The views of a scene show one set of named points, each view turned or mirrored, shifted and resized as a whole, with a little noise and some points left out.

Scene 1
View 1
Bizof: [-17,  19,   0,  -4,  -5,   2, -19, -20, -13,  -6,   4,  11,   3,   7,   0,
  10, -28, -26, -22,  -5,   0]
velik: [-27,  16,  -7,  -1,  -1,  -1, -19, -13, -21,  -5,   2,  10,   0,  12,   7,
  10, -14, -26, -22,   4,  -7]
sidum: [-19,  15,   1,  -6, -10,   7, -24, -15, -14,  -4,  -2,  11,  -2,  15,   1,
  21, -20, -33, -29,  -5,  -1]
sifiv: [-21,  12,   5, -23,  -8,  13, -17, -18, -28, -24,  -4,   3,  -1,  17,   2,
  19, -18, -13,  -8,  -9,   7]
vel: [-23,  23,  -1, -10,   7,  -3,  -8, -24, -28, -21,  10,   2,  10,   2,   7,
  -9, -28,  -2,  -2,  -2,   1]
Dubi: [-23,  24,  -8,   7,   7,  -9, -13, -18, -15,  -2,  12,   9,   8,   0,   6,
  -9, -26, -20, -18,   5,  -9]
masu: [-30,  21,  -4, -14,  12,  -3,  -5, -21, -38, -28,  10,  -3,  11,   4,  12,
 -15, -19,   9,   8,   2,  -1]
Led: [-17,  27,  -2,   1,   9,  -8,  -8, -25, -19, -13,  15,   8,  14,  -7,   5,
 -16, -37,  -7,  -7,  -2,   0]
zufu: [-33,   6,  -1, -24, -12,  14, -24,  -9, -33, -21, -11,   0, -10,  30,   8,
  32,   2, -20, -15,  -2,  -2]
Batus: [-15,   8,   4,  -8, -23,  14, -34,  -9,  -3,   5, -14,  16, -12,  26,  -4,
  48, -15, -56, -47, -10,   0]
deg: [-21,  11,   0,  -6, -16,   9, -28, -11, -11,   1,  -7,  12,  -8,  21,   1,
  34, -12, -44, -36,  -3,  -3]
Zele: [-42,   8, -13, -13,  -3,   4, -22,  -4, -33,  -9,  -7,   2,  -9,  29,  13,
  22,   8, -25, -21,   8, -12]
Rukot: [-42,  21,  -9, -19,  17,  -5,  -2, -19, -50, -34,  12,  -9,  10,   8,  17,
 -21,  -8,  21,  17,   9,  -7]
View 2
Zele: [-11,  25, -15, -21,  -2,  22,  -8,   3,  -1,  31,  43, -24, -15,   1,  -3,
 -15, -36,   6, -15,  11, -38]
sidum: [-15,  18,  -5,  -3,  14,  26, -12,  35,  -2,  16,  28, -34, -17,  10,   8,
 -24, -24,  -1,  -5,  19, -21]
deg: [-15,  24,   0,  -7,  18,  29, -10,  36,  -3,  18,  43, -50, -17,  11,   4,
 -23, -29,  -7,  -7,  25, -25]
Batus: [-17,  27,   6,  -3,  23,  33, -13,  46,  -2,  12,  53, -67, -16,  15,   4,
 -24, -31, -15,  -7,  36, -24]
Rukot: [ -9,   7, -30, -11, -20,   5,  -8, -13,   5,  29,  -5,  39, -16,  -2,  12,
 -14, -24,  34, -10, -13, -26]
zufu: [-14,  21,  -9, -11,  -8,  14, -16,   7,   7,  19,  44, -23,  -8,  10,  -1,
  -7, -40,   4, -13,  28, -30]
Led: [-15,   4, -15,   7,   6,  17,  -7,  28,  -2,  18, -17,  14, -24,   6,  24,
 -31,  -7,  22,  -1,  -9, -11]
Bizof: [-15,  14,  -5,   1,  14,  24,  -9,  36,  -3,  16,  14, -23, -21,  10,  15,
 -27, -18,   5,  -3,  10, -17]
sifiv: [-15,  12, -10,   3,  -5,  12, -18,  19,   8,  10,  23, -10,  -9,  15,  10,
 -11, -29,   7,  -7,  26, -17]
velik: [-13,  18, -10, -10,  12,  24,  -7,  23,  -6,  27,  20, -23, -21,   2,   8,
 -27, -21,   7,  -8,   4, -25]
Dubi: [-13,  15, -12,  -8,  16,  27,  -3,  27,  -9,  28,   6, -15, -27,  -2,  14,
 -34, -14,  11,  -5,  -8, -23]
vel: [-14,   6, -16,   3,  -1,  15, -10,  18,   2,  18,  -5,  12, -19,   6,  19,
 -22, -17,  19,  -3,  -2, -16]
View 3
Bizof: [  3,   8,   9,  -1, -16,  22,  -8,  -8, -12,  22,  -8,   8,   5,  -9,  -3,
 -36, -26,   8,  11,  20, -13]
Batus: [  8, -11,   4, -14, -30,  40,   0, -19,  -5,  20, -13,   8,  -3, -22,  22,
 -69, -47,   6,  21,  23, -13]
vel: [ -3,  19,  13,   5,  -6,  12,  -9,  -5, -14,  16,  -5,  12,  11,  -3, -10,
 -10, -10,   5,   2,   8,  -6]
sifiv: [ -1,   6,  13,  -3, -14,  22,  -4, -15,  -9,  14, -13,  19,   8, -15,  13,
 -22, -27,   2,   5,  -1,   0]
deg: [  6,  -2,   4,  -9, -23,  37,   2, -16,  -5,  19, -12,   5,  -1, -16,  14,
 -57, -35,   4,  17,  18, -11]
masu: [ -7,  25,  13,   7,   1,  13,  -4,  -7, -11,  11,  -8,  13,  12,   1, -10,
  -1,   0,   0,  -1,  -3,  -2]
sidum: [  4,   1,   7,  -6, -18,  29,  -4, -13,  -9,  19,  -9,   8,   3, -13,   6,
 -45, -29,   5,  14,  17, -10]
Led: [ -1,  21,  14,   6,  -6,   7, -15,   0, -19,  21,  -3,   9,  11,   0, -20,
  -9,  -8,   9,   2,  18, -12]
Dubi: [  2,  19,   6,   3,  -8,  21,  -6,  -4, -12,  19,  -4,   0,   4,   2, -17,
 -30, -10,   7,  10,  23, -16]
zufu: [ -3,   3,   7,  -6, -14,  36,   8, -21,   0,   7, -15,  15,   4, -15,  23,
 -35, -27,  -5,   9,  -8,   3]
velik: [  3,  11,   3,  -3, -11,  29,   1, -11,  -6,  16,  -9,   3,   2,  -4,  -1,
 -40, -17,   3,  12,  15, -11]
Rukot: [ -9,  32,  11,  11,   8,  16,   1,  -9,  -5,   2,  -8,  13,  13,   7, -11,
   5,  10,  -4,  -4, -15,   2]
View 4
Bizof: [  7,   6, -21,   1, -17,  27,  13,   0,   5, -27,  14,  19,  -5, -41, -13,
  30,  15,   7,  -8,  10,   9]
sifiv: [ 27,   2, -20,  -4, -18,  35,  12, -14,   4, -15,  14,  17, -11, -54,   9,
  32,  22,   8,  -5,  -5, -13]
Dubi: [ 17,  11, -12,   7, -15,  28,  19,   8,  12, -28,  10,   2,  -9, -17, -21,
  14,  14,   7, -10,  14,  22]
sidum: [ -2,   7, -22, -14, -19,  28,   5,  -8,  -4, -27,   9,  24,  -3, -46,  -8,
  34,  23,  10, -12,  13,   5]
velik: [ 10,  12, -18, -12, -19,  31,  10,  -5,   0, -25,   4,   9,  -7, -29,  -9,
  21,  26,   7, -14,  13,  10]
Rukot: [ 74,   8,   3,  13, -15,  43,  29,  -4,  21,  -6,  13, -24, -24, -13,  12,
  -2,  24,   5,  -3, -17,  -7]
Batus: [-30,  10, -33, -37, -22,  27,  -9, -15, -19, -31,   4,  45,   5, -63,  -9,
  48,  32,  12, -18,  24,   1]
Zele: [ 19,  17, -10, -36, -23,  38,   5, -20, -11, -17,  -7,   6,  -9, -30,  11,
  15,  45,   8, -20,   6,  -7]
masu: [ 57,   5,  -4,  16, -15,  37,  27,  -1,  19, -13,  15, -12, -18, -22,   2,
  11,  17,   5,  -2, -12,  -1]
Led: [ 37,   4, -12,  28, -12,  28,  27,  12,  24, -22,  22,  -2, -14, -23, -17,
  18,   2,   7,  -2,   0,  15]
deg: [-13,  10, -26, -30, -21,  28,  -1, -13, -13, -28,   5,  29,   0, -49,  -8,
  36,  30,   9, -17,  20,   4]
View 5
Dubi: [-18,  -4,  -2, -13, -26,  -4, -11,   3,  -5,  -6,  -5,  18, -39,  -7,   6,
  22,  -5,   7, -14,  -9,  -6]
velik: [ -9,   4,   5,  -8, -19,   3,  -7,   5,  -5,   2,  -3,  25, -40,  -5,   2,
  26, -16,   2,  -8,  -3, -14]
Rukot: [-22,  17, -20,  -1,  -6,   5, -21, -13,  -7,   8, -12,  -5, -35, -25,  12,
  10,   3,  26,  13, -10,  -3]
Batus: [  8,  -2,  23,  -7, -19,  15,   3,  14,  -1,   9,  -1,  50, -37,  11,  -4,
  38, -32, -20, -10,   0, -36]
Bizof: [ -9,  -6,   4, -13, -23,   6, -10,   4,  -2,   1,  -7,  29, -34,   0,   2,
  26, -12,  -1, -10,  -9, -22]
Zele: [ -2,  19,   9,   3,  -7,   9,  -1,   5,  -8,  14,   0,  23, -43, -11,   3,
  28, -25,   0,   5,   6, -15]
zufu: [  3,  16,   7,   3,  -3,  19,  -5,   1,  -4,  19,  -6,  26, -35,  -7,   1,
  27, -23,  -1,  12,   1, -27]
masu: [-20,   7, -15,  -7, -12,   6, -19, -10,  -4,   5, -13,   4, -33, -16,  10,
  13,   2,  20,   5, -13, -10]
vel: [-20,   0, -13, -11, -18,   4, -18,  -7,  -3,  -1, -13,   9, -33, -12,   8,
  15,   2,  16,  -2, -15, -11]
deg: [  5,   4,  16,  -5, -16,  13,   0,  11,  -2,  10,  -1,  40, -39,   3,  -2,
  35, -29, -13,  -6,   1, -30]
sidum: [ -4,  -2,   8,  -9, -19,  10,  -6,   6,  -1,   5,  -5,  32, -36,   1,   1,
  29, -19,  -6,  -7,  -5, -26]

In a view up to two points have been moved. Name them for each view, in the order of its rows, or write -.
view 1: Led
view 2: Dubi
view 3: -
view 4: -
view 5: vel, deg
